Each row is a point on a landscape with many peaks, with its height.
From any point a climber steps to the highest of the 6 points nearest to it. It stops when none of these is higher. Distance is the straight distance between rows; heights are no part of it.
Z184 height 3.25: [ 87 -13   0  47  -9  68  19 -38   8   7 -21 -14 -30   9 -38 -22  37  45
 -12 -24  20  -7   5 -29  14]
Z660 height 6.12: [-57 -14   1 -15  59 -65  31   5  48  92  14 -50  60 -14 -36 -41 -10 -38
  57  20  26  -4 -19   6   6]
Z887 height 4.47: [ 34  -6   5  27 -33  63 -12 -25  -1   2 -24   1 -22  13 -16   3   6  22
 -25 -11 -10 -29  -9 -41   7]
Z369 height 6.14: [-84  -6   7 -14  26 -67  25  25  33  56   5 -19  39 -19   6 -27 -13 -28
  59  -2  -5  26  13  13  30]
Z313 height 4.57: [ 62  -2 -22  38 -17  81  -1 -32  -4  -1 -26 -10 -26  12 -10 -25  30  39
 -26  -7 -19 -35  10 -55   9]
Z23 height 5.32: [  0 -14  43  29  -9 -47  18  -2  32  52  19  -9 -12  -3  -6 -40  -5  16
  24  -5  41  43  -5  16  23]
Z953 height 1.35: [ 72 -29  38  23 -58  41   2  14  -2 -15   2  13 -63   3 -19  19  25  24
 -33 -38  16   6   1  17   1]
Z851 height 3.44: [107  -9 -14  77 -24  95   3 -30   5  -6 -28   1 -39   5   2  -6  52  54
 -44  14 -11 -21  26 -50   5]
Z167 height 6.11: [-49  20 -10 -39   8 -21 -12 -10 -16 -38  -7  -2  31 -14   9  27 -18 -33
  10  17 -25   4  -2  -4 -24]
Z871 height 4.56: [ 69  -6 -29  51 -30  97 -20 -26   5 -21 -31   8 -29  -3  17  -6  48  32
 -74  29 -49 -35  32 -79 -16]
Z948 height 0.64: [ 32 -25  36  25 -62  -8  20  52   8 -15  29  37 -58 -18  38  12  28 -23
 -26 -79  22  30  26 108 -13]
Z312 height 5.84: [-88   1 -11 -62  34 -71  33  27  23  15  -2  -9  59 -27  10 -17 -25 -43
  60  13 -32  23  17  11  32]
Z148 height 2.15: [ 55 -18  40  32 -19  -6  28   1  23  56  24 -22 -58 -14 -47 -41   5  31
   4 -29  53  38  -5  37  10]
Z22 height 2.49: [ 82 -20  31  36 -17  34  29 -22  11  18  -5 -19 -50   0 -52 -35  13  44
  -5 -24  41  14  -8   7  12]
Z268 height 5.36: [-29  13 -28  -6 -23  28 -20   2 -29 -49 -16  19  12  -6  29  46  -3 -21
 -25  -2 -23 -17 -22  -2 -20]
Z333 height 4.75: [-91   8 -35 -88  58 -70  11  13  10 -46  20  11  62 -24  39  14 -32 -30
  32  13 -48   5  22  19  13]
Z362 height 5.61: [-47  45 -45 -51  16  -3 -38  -7 -49 -40   5  -5  58  12   9  35 -19  -4
  14  52 -26 -42 -15 -60 -13]
Z596 height 5.89: [-100   -9   -4  -54   25  -81   46   43   35   45   17  -24   55  -34
    8  -39  -25  -47   79  -12  -14   19    2   18   68]
Z821 height 5.49: [-30  41 -27 -44  58 -30 -33 -11 -25  20  -7 -30  57  14 -31  11 -28   8
  39  52   5 -27 -12 -48 -11]
Z340 height 6.60: [-59  12   3 -35  21 -37  -5  -7   0   7   1 -14  29 -14  -6   6 -29 -26
  26  24 -15  17  11   5 -21]
Z639 height 4.19: [ 52  -1 -18  37 -52  20  -7  48 -46 -67  -2  74 -42  13  46  68  36  13
 -30 -52 -23  25   4  74 -12]
Z325 height 3.61: [ 89 -24  10  38 -43  82  -5  -4  -1 -25  -7  36 -47   6   5  28  45  51
 -50 -17  -5 -17  11 -12  11]
Z667 height 4.11: [-23  -1  36   6 -22 -34  -5  -2   6 -13  16  18 -17   8  16 -11 -13  -3
  -4 -14  14  19   2  19  -2]
Z192 height 5.74: [-36  45 -26 -46  41 -15 -36 -10 -36  -4 -13 -18  60  13 -24  10 -30   1
  30  55  -4 -30  -8 -51 -13]
Z659 height 5.51: [-31 -23  12 -15  72 -27  40 -14  62  81  32 -83  38   3 -53 -38  -3 -23
  46  45  37  -8 -36 -15   0]
Z521 height 6.00: [-22  10 -17 -42  84 -42   1   8  20  44  -2 -46  56  10 -51 -21 -16  -5
  42  55  25 -14 -18 -28 -15]
Z137 height 6.03: [-42  -4  25  11  31 -42  14  -3  23  63  10 -27  12   7 -14 -33 -22 -14
  37  10  10  16  -1   3  -5]
Z741 height 6.16: [-23  -6  -6 -21  66 -21   0  -8  18  62   0 -54  36   4 -39 -21 -25 -12
  42  42  24   0 -15 -18 -23]
Z711 height 4.59: [-44  13  -7  -6 -16 -23 -12   1 -11 -54 -12  18   2   0  45  21 -14 -31
  -9 -25 -24   5  -7  32 -13]
Z96 height 5.48: [-27  -2  27  14  -6 -22  -3 -12   9  30   0 -16  -1   8  -8 -22 -24  -3
  11  -2   6   9   0   0  -8]
Z993 height 3.10: [ 56  -1 -44  46 -43  52 -26  49 -60 -71  -1 102 -55  17  58  71  29  28
 -46 -22 -46  16   9  42  -6]
Z256 height 5.14: [ -6  12  -5   5  -7  40 -17 -27 -14  20 -14 -29  -6   7 -26 -12 -19   6
   2   7  -4 -17 -12 -23 -20]
Z456 height 6.52: [-38  13  -7 -42  45 -36  -6  -3  -1  33  -5 -32  42  -4 -27  -5 -33 -17
  45  40   2   3  -5 -14 -21]
Z355 height 0.53: [ 32  -6  37  10 -55 -17  10  22   4 -29  15  35 -39   0   2  14  16  -5
 -25 -41  27  20   2  54  -5]
Z970 height 5.31: [  3  12 -17 -28  38  21 -20 -20 -17  32 -23 -47  29  -5 -45  -6 -19  -5
  24  22  15 -22 -20 -32 -14]
Z963 height 3.74: [-19   5  39  -8 -18 -61  15  11  24  -4  24  25 -21 -10  25 -18   3 -14
   4 -21  16  41  19  41  31]
Z37 height 4.96: [-74  44 -51 -70  50 -64 -20  -7 -32 -75   9  14  69  -7  48  51 -31 -15
  13  15 -50 -19   5   5  -6]
Z713 height 5.35: [ 45 -12 -11  41 -42  67 -19  15 -13 -46 -18  45 -27  26  26  36  29  22
 -60  -7 -19 -28  -6 -16   3]
Z647 height 4.45: [ -8   4  12   8 -35  16 -23  -5  -8 -21 -10  13 -12  24   5  19  -3  -3
 -20 -18  -8 -12 -16  -1  -8]
Z386 height 4.41: [-53  10  15 -13   7 -63  12  16  16 -39  17  40  -2  -5  54 -10 -14 -24
  -2 -34 -13  37  21  46  27]
Z611 height 5.66: [-21 -23  23  19  59 -15  33 -19  46  73  16 -67  11   9 -29 -44 -22  -8
  27  22  42   1 -23 -12  -3]
Z658 height 6.15: [-54 -16  12  11  44 -48  27  11  42  82  17 -44  34  -2 -24 -40 -15 -32
  44  12  21  13  -7   5  -5]
Z520 height 5.30: [ -4  13 -20 -41  80 -10  -4 -22  11  37   0 -62  49   5 -55 -18 -20  -2
  28  53  30 -25 -26 -40  -4]
Z454 height 3.37: [ -9  -2  26 -16 -22 -53  19  32  25 -16  32  43 -25 -17  49 -11  11 -21
   1 -32  24  51  19  71  44]
Z719 height 5.54: [-56  17 -30 -41   5 -25 -14  -4 -27 -55 -14  12  27 -20  34  36 -21 -29
  -7   0 -32   6  -2  27 -19]
Z16 height 2.06: [ 32 -13  31  14 -46  11  -9   9  -8 -27   4  34 -37  16  -8  18  14  12
 -26 -36  16   6 -12  21   9]
Z373 height 5.52: [  9  30 -40 -44  45  22 -24 -23 -39  23 -12 -51  44   4 -35 -11 -14  15
  16  40   2 -45 -14 -62  -9]
Z640 height 4.80: [ 74 -16 -19  47 -32  89 -26   3 -14 -47 -29  47 -49  12  43  25  32  34
 -78   4 -27 -33  20 -35  13]
Z744 height 6.40: [ 42  11 -57  -9  14  66 -14 -34 -24  28 -24 -38  17 -13 -27 -11  20   4
  -6  28 -11 -39   1 -65 -22]
Z911 height 5.85: [  7  26 -53 -40  12  30 -35 -21 -47  11 -15  -3  45   4 -17  10   1   9
   2  41 -12 -50  -3 -81 -14]
Z517 height 5.81: [-52  36 -25 -51  18 -23 -21 -12 -35 -42  -5   4  51   2  15  41 -22  -7
  16  45 -23 -12   1 -22 -26]
Z842 height 5.63: [-19  21 -13 -32  13  13 -27 -18 -29  11 -13 -28  30  -3 -28  14 -20  -3
   9  36   1 -13 -10 -37 -22]
Z790 height 2.16: [ 10  -8  31  -1 -37 -40  27  40  16 -18  28  33 -43 -33  46  -8  15 -30
  -9 -52  34  47  25  99  29]
Z777 height 4.08: [ 46 -30  28  32  17   4  32 -37  21  42  13 -34 -37   4 -39 -56 -10  28
   2 -18  55  16 -24   0  18]
Z156 height 6.10: [-22  -3  10   1  34 -14  -3  -2  10  50   0 -42  10  -3 -26 -24 -30  -7
  31  21  18   4 -10  -3 -19]
Z526 height 6.70: [ 27 -33  39  32  36  -3  47 -36  45  63  27 -56 -23  13 -36 -64 -10  23
  12   6  59   4 -30  -2  16]
Z888 height 3.72: [ 30  -4   0  20 -45  -5   2  29 -30 -57   5  59 -25  18  32  42  29  -6
 -27 -48   2  10  -9  56   1]
Z321 height 0.81: [ 37 -15  55  19 -50 -15   3  17  24  19  25   7 -60 -17 -16  -9  14  11
  -7 -33  29  31  -2  45  -2]
Z201 height 2.94: [ 64 -22   7  28 -54  24   7  44 -30 -48   4  56 -51   1  32  52  34  -2
 -37 -60  -4  26  14  83  -7]
Z918 height 5.17: [-72  16 -10 -46  25 -49   5  -3   7 -38   1  11  21 -26  41  15 -25 -37
  11   5 -41  19   6  25  -3]
Z2 height 3.64: [ 23 -17  35  21 -21 -14   5 -10   7  28   9  -4 -34   5 -22 -26  -8  21
   5 -14  29  22  -5  10   0]
Z93 height 6.50: [ 39 -15 -30  43 -33  66 -26  26 -28 -59 -15  60 -26  20  43  47  24  16
 -64 -11 -20 -22  -9  -9   0]
Z935 height 0.54: [ 64 -28  61  50 -61  18  31  26  21  29  36  -6 -80 -21 -33 -21  16   9
 -14 -56  32  12   7  56  -7]
Z631 height 5.55: [ 51  -3 -39  24  -7  83 -15 -29 -14  14 -39 -20   1   0  -9 -17  29  15
 -22  11 -24 -43   5 -59 -19]
Z795 height 1.99: [ 31 -14  14   8 -47 -11   9  33 -10 -40  14  52 -43  -6  32  27  26 -14
 -30 -62  10  22  16  81  -7]
Z56 height 3.86: [110   3 -16  79 -38  95   3 -33   2 -29 -22  17 -47   6  17   3  58  54
 -63  31 -25 -20  42 -63  -6]
Z934 height 4.54: [ 61 -14 -16  44 -32  83 -16 -15  -2 -24 -19  22 -22  13  15  13  32  29
 -56  -1 -28 -31   4 -52   6]
Z527 height 5.92: [-55  -6  31  -2   1 -61  23  18  38  46  15   5  19  -4  18 -38  -8 -17
  39 -10   9  44  17  24  42]
Z523 height 5.70: [-19  26 -39 -41 -17  28 -20  -9 -37 -34 -12   5  37  -6   3  43  -7 -14
  -7  31 -21 -25 -18 -34 -30]
Z265 height 6.09: [-73  17 -14 -62  44 -68  -2   5  -5 -13   8   0  65  -9   3  15 -29 -24
  51  38 -26   6  18  -3  -9]
Z507 height 6.49: [ -7  10 -33  31 -38  17 -18  25 -35 -76 -17  58 -15  21  51  52   9   0
 -40 -34 -37  -2 -19  28  -4]
Z541 height 5.27: [ 17 -13 -30  25 -26  75 -22  15 -14 -42 -28  39 -12   8  38  31  18  -1
 -63   1 -35 -36 -13 -26  -8]
Z874 height 6.22: [-65  -2  17  -9  10 -40   8   3  26  18   6  -6  13 -11   8 -20 -25 -31
  31   3  -2  29  17  11   6]
Z675 height 3.29: [ 50 -10  17  29   7  24  24 -34   5  23   3 -28 -30  11 -37 -40  -3  39
   8 -21  44   2 -14  -6  14]
Z797 height 5.86: [-28 -11  33  21  15 -50  20   0  32  69  15 -17  -1  10  -4 -43 -11   7
  35  -2  24  38 -10  16  14]
Z858 height 5.53: [-14 -13  24  24  14 -21   4 -17  14  47  12 -33  -9  14 -15 -45 -25  14
  20  -1  27  16  -7   1  -6]
Z260 height 3.43: [ 71 -28  10  33 -50  64 -13  36 -23 -46   1  52 -44  12  19  62  37  23
 -49 -31   3  -2  -6  36   3]
Z682 height 5.47: [-67  35 -31 -58  35 -46  -6 -13 -24 -55  -2   8  58 -10  29  40 -15 -22
  22  21 -38  -9  16   3 -16]
Z159 height 4.36: [  3  -2   0  13  40  34   0 -32   6  42  -7 -64  -9  11 -36 -38 -25   8
  14   6  26 -19 -19 -23  -5]
Z551 height 5.65: [-75  52 -31 -53  40 -47 -31  -3 -24 -40   2  -7  62   8   9  28 -24 -16
  32  50 -29 -28   5 -35 -11]
Z415 height 6.18: [-48  22 -15 -57  36 -49 -16  -2 -13  -5   8 -11  54  -5 -13  21 -29 -10
  45  48 -17  -5   7 -20 -20]
Z923 height 0.57: [ 61 -39  43  33 -57  35  15  43   5 -13  16  29 -63  -4   1  32  29  -7
 -37 -61  13   9  16  67 -10]
Z198 height 5.60: [-41   9  14  -3  -6 -21  -7  -4   7  -9   2   4  -6  -1  11   5 -23 -24
  -2  -7 -14  15  -5  13 -16]
Z471 height 5.05: [ 29  -8 -37   6 -30  90 -25 -10 -10  -7 -31   7  -7  -5   7   7  18  11
 -43  16 -35 -41   0 -66 -15]
Z112 height 5.04: [-50  -6  29 -19  -9 -70  34  29  33  -5  20  30   7 -18  47 -26 -11 -23
  20 -18   2  51  19  37  58]
Z538 height 5.64: [-67   3  26  -9  -1 -52   9   4  20  -3  10  11  -1  -3  26 -19 -20 -24
   7  -4 -12  27  20  22   9]
Z146 height 5.50: [  -2   55  -65  -33   54   21  -44  -29  -43   20  -18  -36   67   13
  -33  -25   -7    8   -8   65   -8  -80  -20 -102    8]
Z595 height 1.37: [ 16  -2  36   0 -36 -40  10  21   5 -25  24  45 -29  -6  22   0  16 -13
 -20 -41  24  26  16  64  11]
Z58 height 6.30: [-56  -4 -11 -26  70 -68   6   9  27  56  -2 -32  53  -9 -32 -24 -15 -30
  56  31  10  10  -2  -5   0]
Z789 height 2.23: [114 -24  20  49 -35  78  23 -18  14  -5 -16  -3 -63   1 -46  -3  48  47
 -27 -35   5  -1  15  -7  14]
Z215 height 3.42: [ 61 -13  19  33 -41  55  -2 -15   2 -13 -19  11 -39  16 -18   7  27  47
 -24 -21   4 -16  -5 -24  16]

Where does a climber stop that starts at each point below?
Z923 => Z93
Z948 => Z93
Z595 => Z340

Call two points neighbours if one is among the 6 nearest of the other. Go from one point of each pair to the other, from neighbour to neighbour, staying as high as possible. Name the lowest point that can't be avoided.
Z744 and Z93 => Z268
Z340 and Z526 => Z611
Z340 and Z744 => Z192
